Each row is a point on a landscape with many peaks, with its height.
A climber steps from a point to the highest of its 2 nearest points, and stops where none of them is higher. Distance is the straight distance between rows; heights are no part of it.
J196: [143 149 112 143 132 121  92 122  98 126 151 124 106 104  94 119 231 131
 117 160 129 131 101 142  76 172 156 137  92 111 134 163  99 106 211 158
 207  98 124 141  88  47 109  91 163 194 119 135 137 142 106 139 155  62
 127  70 132 155 125 139 108  83 164]  (h 129)
J592: [158 163 135 122 160 124 129 109 130  97  91  96 125 138 129 170 126 180
 145  69 125 132 144 155 101 147 140 137 128  93 108  79  92 115  71 165
 112 146 112  99 109 168 141  91 160 175 123 169  84 112  48 167 130 170
 126 104 158 152 117 107  71 131 124]  (h 850)
J374: [163 211 199 204 193 136 149 116 133 102 115 100 134 136  72 150 161 116
 135  85 137 189  98 119 205 132 135  77  55 123 136 137 103 163 148 157
 159 171  92  89  86 153  74 106 163 160 169 126 156  91  57  91 163 178
 111 124 111 173  70 101 103 139 125]  (h 612)
J679: [138 104 147 127  74 123  78 105 127 114 110 169 128  67 138 152 109 118
 124 134 106  71 202 187 138 120 129 113 145 138 130 109 120 115 151 105
 120 177 128 165 121 160 173 104 169  92 133 130  83 140 165 154  97 114
 112 152 136 100 154 111 105  90 160]  (h 105)
J991: [164 176 190 181 167 114  91 105 129  84  96 107 117 111  96 171 159 118
 121  83 130 154 127 165 175 150 127  86  67 119 141 127  93 124 164 146
 161 170 108  89  83 165 105  81 181 160 171 130 121  90  50 111 161 146
 103 114 116 172 112  91  90 113 165]  (h 667)
J302: [117  68  85  80  78 135 134 140 137 127 134 152 138 111 167 139  88 121
 107 155 121  73 164 150  88 132 140 145 186 137 127 102 141 104 123 101
  83 137 149 163 164 145 171 129 116 109 124 128  94 149 189 174 100 106
 133 132 158  85 156 119 142 122 130]  (h 190)
J994: [129 180 184 136 128 124 134 104 108 167  88 113 158 109 126 120  97 184
 202 117 133 182 102 117 116 115 103 111  91 128  56 162  91 187 104 172
 178 147 116  94  88 126 145 133 155 132 120 103 128 134 124  73 110 183
 182 161 131  96 100 137 118 157 119]  (h 825)
J59: [115  56 114 181  77 145 109 150 114 152 170 161  81  88 108 118 170  68
 132 171  86  67 131 124 126 110 142 122 138 151 148  88 145 110 189  96
 139 123 134 179 180  83 160 158 117  99  83 127 129 201 201 170  91  77
 127 133 149  94 167 117 172  79 162]  (h 258)
J747: [146 166 145 130 160 120 113 114 131  88 114 107 163 137 131 136 149 112
  70 116 142 136 121 178 161 156 123 109 104 118 166 156 134 115 162 121
 132 133 119 108 102 151  64 101 144 149 200 111 142  67  69  96 203 108
  69 107  93 176 123 107  99 125 160]  (h 277)
J116: [143 106 116 114 128 131 149 151 130 123 141 133  88 152 126 163 101 155
 170  88 118 126 137  83  88 119 135 163 148 131 106  73 105 122  80 150
  93 120 133 113 161 138 179 136 117 135  66 164  93 154 117 179  66 151
 167 125 167 117 113 138 142 137  97]  (h 36)
J937: [157  90 138 151 106 126  92 131 119 101 124 159  77 100 113 181 139 124
 158  89  92  80 191 154 137 124 125 122 146 139 130  75  98 116 154 131
 114 153 129 127 135 155 186 111 166 121  82 169  81 149 128 174  79 128
 141 129 153 121 153 109 124  94 156]  (h 81)
J741: [126 131 168 112  84  82 119  83 135 150  81 138 163  96 165 122  55 182
 146 134 140 120 173 176 125 121 106 111 133 134  79 124 119 161  76 118
 131 183 141 146 103 180 169 115 130  87 146 100  81 128 157 125 100 163
 136 139 131  89 132 121  97 148 134]  (h 259)
J648: [116 153 102 141 142 128 151 143 162 155 137 100 118 184 134  88 122 131
  91 126 153 153 109  89 158 114 132 139 127 140 145 104 166 112  62 105
 112 113 116 141 142 117  77 155  71  99 143 116 162 103 127 127 154 147
  86 120  90 161 110 141 132 129  97]  (h 149)
J798: [136 179 153 161 148 207 111 127  86  73 163 157 138  85  90 160 198  47
 152 133  82 137 136 127 156  98 160 117  82 118 159 186 120 143 190 141
 135 113 108 153  82 102 136 126 188 162 127 161 156 112 143 132 120 119
 157 158 153 133  83 151 115  98 131]  (h 415)
J9: [125 132 132 149 134 105 124 138 114 175 133 121 127 140 114  92 175 142
 132 161 147 162  90  99 121 154 117 117  95 141 116 158 118 129 167 140
 194  86 138 119 109  69  89 116 120 122 111  96 165 141 123  84 152 106
 141 115  98 145 138 135 146 123 141]  (h 702)
J80: [130 173 182 157 119 148 117 100 108 147 116 144 149  85 115 121 130 134
 194 138 108 160 137 136 144  98 117 110  71 125  83 155 117 178 121 137
 177 154 119 141  74 133 150 131 164 120 126 118 136 135 156 106 100 168
 159 164 129 107 100 153 101 124 117]  (h 716)
J689: [127 152 129  82 121 141  89  99  85 121 123 128 196  74 146 131 159 119
 121 176 125 122 108 185  88 150 123 125 108  95 133 213 126 140 207 131
 162 104 138 140  75  98 116 102 174 186 173 100 140 118 146  82 178  78
 135 120 147 104 137 138 106 117 160]  (h 581)
J968: [122  97 187 105 117  74 105  90 107 137  91 155 161 112 146 117  60 136
 127 146 145 121 136 170 187 113  76  76 116 153 127 192 139 192 167 111
 144 185 156 109 118 178 129 129 122  74 159  80 118 120 148  59 142 143
 133 173  91 103 164 116 169 165 177]  (h 538)
J984: [117 105  84 111 105 134  98 151 114 129 165 127 134  90 125 120 194 122
 125 176 120  97 119 143  43 170 153 154 128 115 131 129 114 100 179 142
 175  84 133 167 120  58 125 105 152 175 118 134 123 154 146 154 140  53
 128  83 158 129 150 142 109  90 149]  (h 144)
J686: [134 156 141 124 108 158  92 100 134  84 108 139 159  82 154 163 102 104
 119 111 104  90 201 205 146 114 124 123 148 114 148 136 130 128 116 106
 102 172 116 146  85 185 153 100 190 118 171 147  88 109 155 133 121 131
 106 147 128 117 123 105  68 107 136]  (h 131)
J951: [131 182 124 151 163 134 136 152 116 146 150  95 129 148  97 101 207 124
 123 142 147 179  70  79 115 156 152 130  94 114 126 181 121 118 164 164
 188  76 115 105  91  48  67 122 138 172 114 128 179 121  94  98 173  97
 142  92 119 166  94 143 122 127 119]  (h 644)
J823: [109  69  98  85  99  77 132 134 157 146 116 126 124 137 169  99 106 155
  79 151 154  90 138 154  86 167 109 139 157 142 134  89 145  84 108 103
 114 114 149 134 167 139 124 112  88 112 140  96  98 134 135 140 144  94
  97 102 125 125 183 114 140 132 147]  (h 434)
J24: [123  48 118 167  96 103 104 138 133 151 127 158  51 119 121 133 160  97
 102 139 116  71 150 130 138 126 116 122 149 156 152  71 152  87 170  85
 128 133 143 162 181 115 150 142  99 105  95 121 107 183 161 166 101  87
 103 116 117 113 192 103 165  96 169]  (h 286)
J564: [125 136 159 150  98  71 130 101 151 190  85 115 136 128 145  96  85 210
 147 130 150 140 144 141 106 125 101 122 114 136  71  82 116 139  58 134
 168 157 136 133 117 146 140 122 104  84 115  91 107 138 135 130  98 165
 129 125 110 117 138 134  94 134 121]  (h 289)
J522: [154 111 193 190 141  76 120 121 119 170 108 142  78 146  99 113 142 138
 149 123 138 158 120 105 196 127 100  83  85 175 126 118 122 158 171 125
 182 150 138 110 129 136 114 130 111  82 109 100 144 144 122  94 100 148
 122 141  88 134 129 118 165 128 157]  (h 452)
J958: [114 120 110 136  88 108 150 143 166 209 129 117 121 124 132  69 132 165
 135 170 154 136  95 100  62 131 120 146 125 135  80  86 133 113  84 133
 184  99 137 157 138  72 128 149  95 108 100 102 143 179 174 131 113 115
 126 114 138 119 145 140 118 105 102]  (h 353)
J261: [113 115 133 117  79 137 124 116 112 142 140 162 160  79 147 111 102 107
 133 167 112 103 150 153 134 113 127 120 126 132 112 155 146 149 159  93
 136 146 139 170 130 125 153 137 130  83 149 102 133 137 199 120 104 120
 134 158 133  82 142 136 148 117 133]  (h 193)
J208: [104 128  78 142 130 147 140 176 151 125 166 117 105 158 119  98 194  83
  91 144 131 129 115 101 106 139 159 152 132 127 167 101 159  69 114 106
 120  86 105 168 140  72  86 140  89 144 113 148 162 131 143 167 150  95
  93  94 119 178 116 140 128  94 111]  (h 305)
J451: [132 111 106 106 162  80 143 141 155 138 113  96 115 181 145 124 105 177
  94 103 159 127 105 120 119 160 115 147 146 135 132  96 122 108  98 136
 107 117 137  87 153 145  95 126  87 130 130 122 117 104  64 130 160 135
  91  95 114 162 147 117 136 153 144]  (h 183)
J812: [126  99  70  62 136 165 142 175 111  97 173 132 143 136 142 147 131 123
 145 134 125 126  96  90  54 143 159 170 162 103 138 140 124 112 128 161
  90  71 130 120 156  90 134 135 128 186  96 172 142 148 114 138 118  97
 177 113 173 113 124 148 157 150  96]  (h 370)
J377: [104 126 101 116 131 122 136 138 163 127 142 104 142 164 158  78 116 112
  50 144 147 118 135 132 157 135 127 131 146 135 175 130 182  98 101  85
  97 115 127 152 146 132  64 136  72 101 185 103 155  92 135 114 179 107
  60 112  76 169 137 120 127 128 120]  (h 163)
J215: [137 125 151 105 110 126 104  83 140  86 111 139 153 108 158 134  67 102
  91 130 125  83 189 206 184 112 108  99 150 134 172 151 157 136 131  86
  92 183 138 127 121 199 124 110 147  82 182 108 111  97 148 109 148 126
  95 161 106 125 149 100 118 131 152]  (h 158)
J703: [118 118 120  85  85 140 138 105 138 122 106 144 162  95 175 138  47 153
 132 132 129  96 178 163 114 117 129 137 174 113 107 133 141 148  88 113
  89 168 145 149 129 172 180 125 142 103 153 126  76 128 174 143  90 148
 140 146 152  78 130 126 114 150 115]  (h 226)
J953: [155 122 142 116 132 125  84 116  87 100 117 141 122  98 111 165 170 119
 128 123 115 110 142 177 110 159 122 121 110 126 131 150  96 120 199 145
 159 124 130 113  96 117 132  91 185 178 132 142 107 127  98 128 143 102
 133 117 144 121 144 123 111 103 177]  (h 579)
J573: [124 157 145 133 141 151 108 117 118 100 141 124 167 118 132 115 157  74
  82 157 126 133 136 175 176 128 135 113 100 123 177 182 162 119 180  95
 138 119 120 154  93 120  75 112 138 126 195 107 162  82 132  87 199  93
  78 129  98 166 118 129 110 113 150]  (h 256)
J559: [147 112 139 147 168 110 142 148 121 124 125 128  77 175  92 144 146 137
 144  89 128 143 112  80 160 130 118 123 125 151 132 103 103 134 129 152
 121 124 135  80 151 135 128 132 119 129  91 142 127 130  82 132 106 150
 139 112 126 143 119 118 165 149 141]  (h 227)
J2: [108  97 138 162  88  60 145 116 174 212  98 124  91 147 135  76 100 177
 127 145 154 139 117 100 108 112  89 122 122 158  84  65 134 131  79 116
 171 131 152 139 150 124 135 158  73  75  91  79 113 174 163 126  97 143
 129 120 113 101 170 118 145 125 119]  (h 319)
J644: [134 147 158 112 161  82 143 112 119 153  85 100 151 156 129 128  96 206
 161 106 156 165  78 111 120 150  98 112 115 131  76 145  95 170 120 167
 155 135 138  61 125 142 122 121 134 140 118  96 125 123  77  71 141 165
 164 141 121 118 123 120 140 178 136]  (h 732)
J83: [142 148 101 136 179 165 145 177 130  72 159 127  58 194  68 165 156  73
 124  58 100 145 127  68 184  93 160 147 152 139 163  95 121  96 109 135
  56 130  89 111 151 143 112 153 108 157  80 202 140 112  74 194 119 156
 131 113 138 180  77 113 151 137 113]  (h 241)
J248: [129 112 122 183 115 101 133 145 141 177 132 130  80 137  92 101 172 139
 151 139 135 146 104  80 109 130 121 132  93 145 106  73 116 117 119 140
 182 103 132 142 138  68 137 141 109 121  72 121 136 163 136 151  92 123
 127 102 125 145 143 139 142  99 132]  (h 387)
J923: [142 152 137  99 142 159  74  94  76  76 131 154 163  71 100 175 187  82
 134 139 116 110 118 189 112 146 134 115 114  96 153 207 104 128 234 148
 146 101 124 124  73 107 142  88 204 205 149 142 133 115 127 106 169  78
 156 127 163 115 129 127 115 111 174]  (h 638)
J993: [112 151 132 164  61 123 132 110 159 174 117 142 152  70 144  91 137 145
 129 172 123 134 168 150  94 120 149 132 118 130  84  91 143 117  79 104
 168 152 107 202 103 120 156 129 124  88 143 100 104 145 182 157 103 126
 104 111 131 126 126 141  63  65 111]  (h 454)
J490: [139 170 141  91 183 126 133  88 126  88  81  99 183 134 146 155  78 148
 118 100 147 133 107 176 136 150 110 101 134  81 130 153 119 164 120 151
 102 149 118  83 106 194 115 109 162 170 186 115 120  80  77  75 180 159
 107 135 130 142 123 107  89 166 124]  (h 323)
J438: [140 106 123 119  99 159 129 137 105 101 144 155 113  88 128 168 120 120
 178 110  93  95 168 121  97 114 146 148 154 115 101  94 108 132 115 148
  96 134 133 143 137 139 196 130 160 127  83 178  83 161 150 178  59 142
 170 148 172  97 114 149 121 121 118]  (h 58)
J861: [ 97 132  88  78 143 176 166 135 143 104 154 119 150 172 162 113  47 115
 105 133 133 128 129 109 148  88 147 159 191 119 167 170 164 154  61 101
  41 136 137 142 160 158 133 165  94 107 169 139 138 101 161 113 132 145
 128 174 118 110 108 146 155 179  74]  (h 510)
J632: [117 145 103 119 131 181 145 142 139  94 164 123 115 154 133 132  99  95
 123 116 105 127 155 115 159  81 154 161 166 126 169 126 155 129  71  98
  57 138 104 149 144 151 139 156 113 110 131 171 128 113 156 162 111 154
 121 152 120 126  86 138 136 139  91]  (h 436)
J164: [127 136 162 105 140 115 113  96  98 129 112 129 183 112 132 128 108 127
 128 145 143 143 114 157 166 133  97  91 100 120 129 190 129 173 177 128
 152 142 136 105 105 138 106 121 147 123 165  85 151 100 123  59 171 133
 122 155 105 119 141 130 142 151 158]  (h 594)
J187: [135  64 117 183 100  92 132 149 163 175 110 142  39 152 113 107 145 120
 121 132 123 120 136  94 140 105 113 130 130 152 136  28 149  91 110  87
 131 137 136 149 179 117 139 160  72 106  84 113 117 182 167 181  90 124
  90 103 110 128 162 113 158 103 137]  (h 316)
J127: [129  97 169 142 153  85 131 116 115 145 111 143 102 156 119 125  79 131
 140 113 145 140 113 115 201 123  92  88 114 163 131 156 127 181 155 121
 131 156 149  80 152 162 122 141 105  66 134  98 143 122 126  79 115 159
 137 169  88 111 142 118 181 170 164]  (h 489)
J526: [134 200 152 169 200 147 181 133 132 117 135  89 154 170  86 131 154 117
 121  98 142 195  71  79 182 129 135 110  97 115 152 157 127 149 131 161
 126 119 106  84 108 119  67 138 133 161 155 126 177  82  60  80 181 163
 129 125 112 173  65 133 120 153  95]  (h 561)
J306: [158 150 113 108 156 117 126 139 129  93 107  96 121 153 125 163 177 161
 120  85 129 141 116 143  79 172 152 146 129 101 115  93  90  93 123 171
 129 103 114  90 112 123 115  78 148 201 120 157  98 111  28 160 165 121
 117  71 152 169 122 113  82 112 137]  (h 748)
J169: [127 170 120  63 202 172 138 103 108  53 104 110 206 134 135 166 103 117
 119 115 142 148  72 154 137 155 117 102 133  80 141 208 115 159 160 162
  85 111 109  77 110 173 124 128 172 198 195 126 144  69  80  55 195 136
 143 142 149 118 113 117 110 192 107]  (h 346)
J884: [107 134 145 108 137  96 115 122 106 162 123 117 174 120 130  97 139 145
 117 169 160 156  86 143 131 153 102 107 102 136 125 211 135 148 192 130
 184 107 135 110 102  92  64 125 125 132 159  62 167 122 124  41 195  95
 130 125  95 130 147 133 155 141 160]  (h 645)
J510: [128 171 126 126 119 172 132 132 118 127 132 117 154  99 129 137 160 138
 173 136 107 140 128 124  77 127 149 154 104  91 102 130 114 128 106 157
 144 104 111 147  90  96 141 125 161 166 119 147 119 128 127 142 114 134
 147 124 167 124  99 164  86 112  95]  (h 457)
J279: [136  56 129 120 124  84 129 121 123 124 106 155  72 149 147 154  57 143
 129  98 128 103 161 121 166 123  96 107 165 160 132 102 127 150 123 111
  85 169 170 102 176 188 172 128 103  77 104 131  87 138 147 136  91 151
 128 156 122 101 163 103 183 170 152]  (h 739)
J85: [162 129 159 147 132  82  80 108 119 114  87 127 106 110 114 149 165 154
 112  99 127 118 152 182 138 167 119 110  90 137 132 107  94 113 175 136
 172 155 129 102 110 144 121  81 158 149 138 114 104 121  68 125 147 114
 103  98 118 158 154 103 102  92 189]  (h 610)
J358: [117 162  82 118 167 187 160 190 136  79 188 119 106 186  92 131 175  63
 124  98 114 154 109  61 144  97 181 168 148 121 171 122 144  86  94 132
  62  91  81 134 149  95  96 161  89 166 103 200 177 115 105 173 131 133
 129 116 137 179  68 144 140 132  80]  (h 249)
J859: [147 140 103  88 150 169 122 142  97  86 146 123 144 111 121 165 161 131
 152 115 110 124 114 123  68 150 153 159 140  94 129 153 104 113 150 177
 118  78 123 108 112  97 140 103 173 207 100 170 119 131  90 147 128 104
 168 102 184 132 117 141 109 124 118]  (h 409)
J340: [134 127 106 145 138 156  85 157 131  78 163 142  89 127  93 158 212  67
  75 111  95  91 160 151 142 133 157 136 148 140 193 129 129  64 189 112
 110 108 114 145 114 105 107 105 153 164 118 180 139 120 110 187 162  70
 100  99 125 166 132 110 118  72 159]  (h 337)
J60: [110 145 139 149 115 196 124 137 107 102 179 159 156  99 131 117 145  44
 117 163  99 120 149 133 184  84 153 125 119 138 175 181 164 140 167  76
 112 133 117 169 121 119 124 154 138 104 160 134 169 113 189 124 128 113
 111 169 101 124 102 156 139 108 116]  (h 534)
J736: [143  99 163 218 132  80 119 134 124 201 119 138  48 140  64  97 204 128
 153 145 132 158  99  75 157 130 106 101  69 160 109 102 114 137 183 138
 223 116 129 127 127  72 117 137 115 106  77  95 151 171 118 117 103 125
 135 113 103 139 143 134 165  90 150]  (h 418)
J674: [134 111 130 185 120  90 126 122 185 171 107 116  56 165 120 108 125 141
 116 116 133 143 158 106 165 103 120 130 124 151 132  31 150  96  63  84
 122 149 118 154 148 151 117 152  69  87 103 130 112 142 122 177 102 155
  70 105  98 168 130 109 122 108 120]  (h 350)
J778: [134  98 118 115 158 138 151 158 102 134 155 146  94 168 110 144 120 116
 160 114 119 147  83  54 134 113 128 137 138 154 123 139 124 154 150 144
 112 102 145  87 169 108 147 158 111 120  73 138 149 154 128 127  97 137
 175 154 137 106 124 145 204 161 117]  (h 250)
J294: [117 123 107  66 117 143 102 118 120 102 120 125 182  97 165 131 127 120
  98 144 129  97 142 187  90 160 135 141 146  99 143 162 132 101 163 122
 113 109 132 139 107 123 127  95 156 168 171 126 117 106 128 125 174  80
 118 120 144 119 149 122 103 116 152]  (h 524)
J192: [ 84  88 106 136  82 106 161 127 180 186 130 126 121 136 162  73  85 127
  82 168 152 113 134 113 115 107 119 138 167 141 122  83 171 111  66  68
 112 134 140 177 167 137 133 169  59  63 141  95 123 150 204 149 112 126
  91 123 113 105 149 125 143 120 105]  (h 347)
J188: [110 189 125 125  95 152 158 115 159 153 119 109 175 112 160  90 116 160
 134 142 130 151 133 144  90 109 145 160 127 102  96 125 139 128  42 126
 137 131 105 166  98 122 128 126 128 133 170 122 125 106 155 125 129 158
 115 128 128 127  99 164  54 112  69]  (h 580)
J932: [132 127  98 120 133 153 141 165 124 115 161 124 111 148 115 132 166 106
 139 129 125 124 113  95 106 129 150 152 131 125 145 119 135 105 126 131
 119  85 122 139 141  89 119 136 115 146  92 159 154 133 127 161 117 118
 140 107 151 147 112 142 142 123 116]  (h 335)
J73: [142  55 134 106 104  73 114 122 114 147  93 155  89 126 147 148  89 172
 150 113 132  90 147 146 113 147  90 118 153 150 101  97 107 139 148 122
 129 152 172 109 172 158 187 123 114 107  97 113  72 165 142 142  86 121
 147 124 137  76 183 109 170 151 157]  (h 653)
J333: [136 136 117 152 145 196 139 168  92  83 188 155  87 121  74 171 161  57
 189 108  72 132 139  69 147  77 165 145 135 133 144 124 122 127 139 151
  92 112 105 138 147 118 162 161 139 139  49 209 142 145 135 188  58 152
 184 153 170 127  78 156 161 124  95]  (h 318)
J295: [135  99  97  68 105  96 104 122 132 122 106 116 156 112 181 132 117 173
  90 132 144  95 152 192  74 184 121 149 147 108 119 112 122  90 128 126
 139 120 139 124 132 144 120  84 132 158 158 113  87 119 103 130 170  88
 102  86 132 128 173 126  90 113 162]  (h 478)
J722: [113 166 134 133  88 126 122 112 137 173 116 124 160  83 140  97 136 169
 142 160 126 149 130 149  78 134 130 144 101 111  72 138 128 133 101 137
 180 123 118 165  89  95 145 115 146 130 139 112 119 139 153 133 130 126
 134 123 138 126 113 163  66  95 113]  (h 513)
J762: [116  91 129 136  87  91 128 109 156 164 108 132 113 129 160 102  92 147
  99 145 132 107 172 143 143 119 112 125 146 146 127  98 155 115 100  85
 124 154 148 158 145 169 138 139  91  70 140  89 106 136 165 139 109 132
  92 129 108 114 162 116 135 123 145]  (h 389)
J474: [140 154 144 178 145 186  83 128  99  67 180 147 102 102  73 156 226  28
 105 130  88 116 145 141 178 114 168 111 103 138 191 174 122 109 228 123
 133 109 113 150  98  95 117 113 178 166 121 167 166 113 123 162 149  81
 131 133 130 159  98 129 122  76 152]  (h 374)
J149: [147 104 110 101 148 124 129 134 115 102 113 126 110 148 136 160 111 144
 125  97 123 105 144 136 116 154 124 142 152 136 140  99 111 113 127 136
  97 121 138  95 143 151 139 108 129 137 119 150  98 126  82 150 130 129
 121 114 136 128 137 114 133 131 144]  (h 203)
J224: [148 143 123 121 183 171 136 147 117  52 139 125 102 165  94 178 128  76
 121  73 114 134 132 106 184 121 151 126 151 132 180 128 116 120 138 149
  56 140 111  70 139 160 107 129 140 148 126 185 136  93  68 151 149 148
 132 133 135 158 102  95 147 155 127]  (h 270)
J91: [112 111 148 181 104 108 153 119 149 209 120 139  86 146 108  86 107 145
 169 137 134 157 113  69 145  88 104 119 105 163  84  96 134 154  94 122
 170 137 144 138 146 112 148 171  76  56  84  98 152 178 181 122  69 159
 147 157 106  95 145 131 176 137 102]  (h 290)
J724: [135 118 127  91 142  83 127 105 141  97  91 105 133 150 168 152  49 171
 100  89 143  94 159 172 149 148 112 115 177 112 143  99 130 126  75 128
  82 168 141  83 143 207 124 109 121 120 165 138  78  98  78 136 151 152
  96 128 113 142 151  90 104 167 145]  (h 206)
J558: [ 79  96 109 149 104 138 175 147 160 194 159 133 119 154 126  53 110  94
 117 172 139 135  93  65 141  97 113 124 131 154 129 140 175 126 118  94
 133 100 146 170 170  86 104 187  64  63 116  89 184 164 209 108 118 114
 123 160 104 108 147 143 192 136 101]  (h 279)
J635: [111 152  85 127  99 160 141 161 138 155 183 119 147  96 120  96 152 135
 171 170 130 148  80  65  33 133 153 168 120 112  84 132 118 120 100 176
 178  78 122 150 128  35 134 143 136 149  76 152 163 172 163 126 107 106
 183 122 169 118 108 164 122 122  81]  (h 285)
J50: [108 137 113  74 115 158 159 120 132 127 131 118 176 137 165 107  82 143
 121 143 139 131 114 131 110 118 133 147 159 118 120 169 148 145  90 125
  86 117 134 131 139 142 135 141 118 119 163 119 138 111 155 100 137 144
 141 154 130 104 117 151 131 161  87]  (h 584)
J596: [120  79  85  78  81 117 117 150 127 126 144 149 142  84 152 132 139 141
 119 164 130  71 137 157  38 157 142 156 161 115 118 104 122  99 151 128
 127 106 139 164 150  98 156 113 135 155 122 133 102 168 160 159 116  74
 139 100 170  99 160 132 112 108 134]  (h 162)
J730: [125 118 116 110 136 112 115 119 155  96 119 106 132 145 158 125  89 119
  71 124 140 106 154 160 169 146 115 117 143 138 164 122 154 109 116  94
  87 147 127 127 137 179  89 112 108  99 176 115 118  86 102 120 175 126
  74 123  92 156 145 107 124 143 142]  (h 182)
J51: [120 181 121 122 183 172 159 134 109 112 156 114 169 157 114 112 167 106
 124 133 140 177  67  97 139 142 138 126 109 113 150 206 135 150 157 153
 129  90 114  89 110  90  79 140 137 164 152 121 186  96  92  67 180 115
 148 130 120 141  90 143 143 160 100]  (h 590)
J289: [134 131 140 189  94 102 116 117 169 164 106 128  88 121 131 126 140 150
 131 122 120 133 181 134 127 113 133 131 114 139 101  42 134 107  72 101
 146 158 117 170 120 142 153 119 113  92 110 129  88 148 145 191  76 139
  91 115 125 135 125 120  83  89 123]  (h 393)
J580: [144  90 152  98 156  35 123 114 124 145  72 111 136 156 147 137  80 212
 122  98 167 136 104 139 126 172  76 103 138 130  96 126 103 162 131 161
 139 147 149  55 147 163 117 108 117 131 134  96  97 111  63  74 149 156
 141 113 114 123 163 104 142 172 170]  (h 675)
J612: [137 149 152 119 134 103 120  80 132 104  73 119 146 116 162 148  59 160
 143  98 132 118 167 183 159 125 109 105 138 105 116 121 118 165  60 136
 112 192 129 107 106 208 150 110 156 112 164 126  80 109 123 128 116 177
 120 147 119 126 125 108  85 160 130]  (h 231)
J102: [145 119 129 141 147 159  97 142 123  70 149 152 104 133 104 172 153  63
  97  90 106  96 166 144 192 114 136 118 139 149 192 134 133 102 175 110
  86 140 125 110 127 153 112 120 156 123 134 163 139 102 112 151 144 113
 103 135 114 149 135  99 146 117 154]  (h 303)
J458: [167 167 187 155 161 125 116  97 117  86  80 111 124 124 107 176 125 154
 170  72 119 151 129 153 148 147 126  97  90 105 100 108  80 160 122 167
 140 171 108  82  88 183 135  89 188 170 131 155  99 116  58 127 115 184
 138 129 144 143 106 101  76 137 145]  (h 743)
J717: [153  89 127 130 123  73 143 129 128 166 101 131  88 145 137 147 108 210
 177  86 138 127 119 102  71 138 102 147 141 139  72  47  90 134  88 159
 136 139 149  95 162 128 175 124 118 134  64 135  78 166 103 156  71 165
 168 106 153 109 144 125 136 136 122]  (h 20)
J673: [130 157 111  69 175 171 128 126 106  87 117 109 183 129 147 160 135 149
 138 117 136 150  87 146  83 160 140 136 126  82 126 180 109 140 144 169
 110  81 124  92 102 132 126 116 168 204 150 142 128 105  81  97 167 122
 152 110 168 121 114 137 111 157 117]  (h 375)
J710: [119 122 130 147 131 198 121 145  77  96 194 173 150  97  92 145 166  30
 147 157  79 116 129 102 163  89 162 128 112 130 163 200 150 153 198 116
 121 103 123 153 123  87 140 159 149 125 112 153 180 132 179 124 109 108
 163 180 130  99 104 152 163 119 113]  (h 470)
J773: [ 91  84 120  87  90 129 147 105 120 156 137 166 165 106 159  97  60 103
 101 178 136 107 141 147 158 100 112 117 162 140 128 195 176 160 138  81
 106 154 157 160 152 149 154 154  98  53 164  80 137 125 214  97 124 124
 137 181 115  73 158 139 177 159 131]  (h 166)
J161: [150  56 143 112 128  29 105 120 110 160  84 134  93 138 132 136 115 191
 120 113 156 106 122 157 113 180  72 110 132 160 105 107 100 134 171 128
 161 147 165  84 167 141 143 106 117 124 106  87  87 149  96  91 124 120
 143 102 108 108 197 105 159 138 192]  (h 623)
J738: [116 140 131 142 169  79 157 124 161 164 114  80 122 197 137 106  96 177
 108 107 171 159  93  97 165 133 105 117 121 136 133 103 131 139  75 131
 124 135 128  93 141 149  74 135  82 108 147 100 148  98  67  98 166 168
  93 117  82 172 125 115 132 158 120]  (h 168)
J298: [132 192 130 126 188 121 158 114 147 115 108  75 186 159 134 128 127 156
  95 107 157 164  91 141 138 154 124 115 105  86 138 147 114 125 104 147
 129 129 112  89 107 155  58 110 122 164 191 111 143  73  48  84 205 152
  91 109 105 178 107 114  75 147 116]  (h 300)
J263: [118 144 110 161 127 202 138 161 123  87 190 144 107 133 102 146 158  42
 138 131  79 121 167  95 166  69 171 143 134 134 170 126 157 111 120  94
  73 128  96 167 142 124 143 169 118 110 102 190 156 125 168 176  95 139
 134 157 133 133  87 151 142 117  92]  (h 373)
J863: [138 114 124  72 140  96 140 119 122 138  88 111 143 149 161 153  71 223
 162  90 150 137 116 120  64 159 120 153 156 110  72 100  87 145  75 178
 119 129 150  77 143 158 163 111 135 158  98 134  80 139  76 122 108 156
 163 116 160 104 132 123 120 164 112]  (h 7)
J501: [140  94 111 127 141 169 148 175  87 120 178 157  97 136  92 165 131  98
 199 121  97 142  94  40 106  93 150 150 134 131 111 143 112 150 153 168
 107  87 132 107 166  98 177 161 134 139  42 185 145 167 136 143  57 133
 216 152 176  92 100 154 189 149  95]  (h 278)
J147: [103 142  84 148 141 180 157 182 154 122 189 112 102 172  96  97 178  57
 117 143 128 148 107  57 146  91 163 154 133 134 167 120 172  89  98 101
  88  88  97 167 148  75  89 176  78 129 108 159 193 125 158 164 130 117
 112 121 115 171  80 145 156 117  79]  (h 276)
J705: [ 93 171 107  86 102 150 164 122 155 162 120 104 202 124 175  68  90 175
 126 154 159 157  97 124  66 126 121 156 143 106  85 170 146 129  64 140
 140 108 131 146 114 107 112 140 113 136 163  98 151 111 147  81 157 127
 151 132 127 113 119 167  98 145  67]  (h 664)
J755: [124 179 151 166 120 172 124 113 120 117 138 136 162  91 124 113 159  89
 137 150 107 154 137 135 164  90 135 120  70 119 133 179 142 150 137 104
 154 134 105 162  79 112 120 134 151 120 161 119 159 111 175 105 132 133
 128 157 111 135  88 156 100  99 102]  (h 616)
J534: [115  77 137 153  66 141 113 121 116 148 156 182 122  61 135 134 113  83
 133 169  97  72 168 143 145 100 141 117 150 145 126 116 145 140 175  85
 132 156 137 177 152 129 186 147 128  62 125 121 113 172 219 158  62 109
 129 167 144  69 161 123 162  99 144]  (h 222)
J150: [ 87 123 121 133 104 105 164 114 159 202 130 115 137 147 148  59  68 144
 108 162 161 143 113  95 139  99 105 128 149 153 108 132 162 139  66 106
 123 134 151 161 148 132 113 173  59  60 138  74 155 131 179 105 123 141
 120 156  94 106 142 144 159 144  93]  (h 311)
J382: [102 130  78 104  96 147 153 175 165 157 164 105 137 139 145  83 121 149
 136 156 145 134  88  76  41 121 148 171 152 123 101  97 131  94  59 150
 125  81 129 159 146  56 127 151 100 143  97 143 155 160 158 148 110 114
 150 116 149 128 123 155 126 127  62]  (h 317)

For each start below, name the point where the climber stops.
J224 -> J994
J558 -> J923
J248 -> J9
J451 -> J705
J150 -> J923

Call two points neighbours if one is among the 2 nearest of the other. Go from one point of each pair to the other, from neighbour to neighbour, staying as high as possible. Name the lowest point that can't be avoided.
J923 and J9 -> J526
J279 and J994 -> J161
J592 and J923 -> J953

For each start below, name every point that the climber comes to, in order.
J648 -> J738 J451 J149 J559 J778 J501 J333 J263 J632 J861 J50 J705
J261 -> J534 J59 J24 J187 J674 J289 J993 J722 J188 J705
J83 -> J224 J102 J340 J474 J798 J710 J60 J755 J80 J994
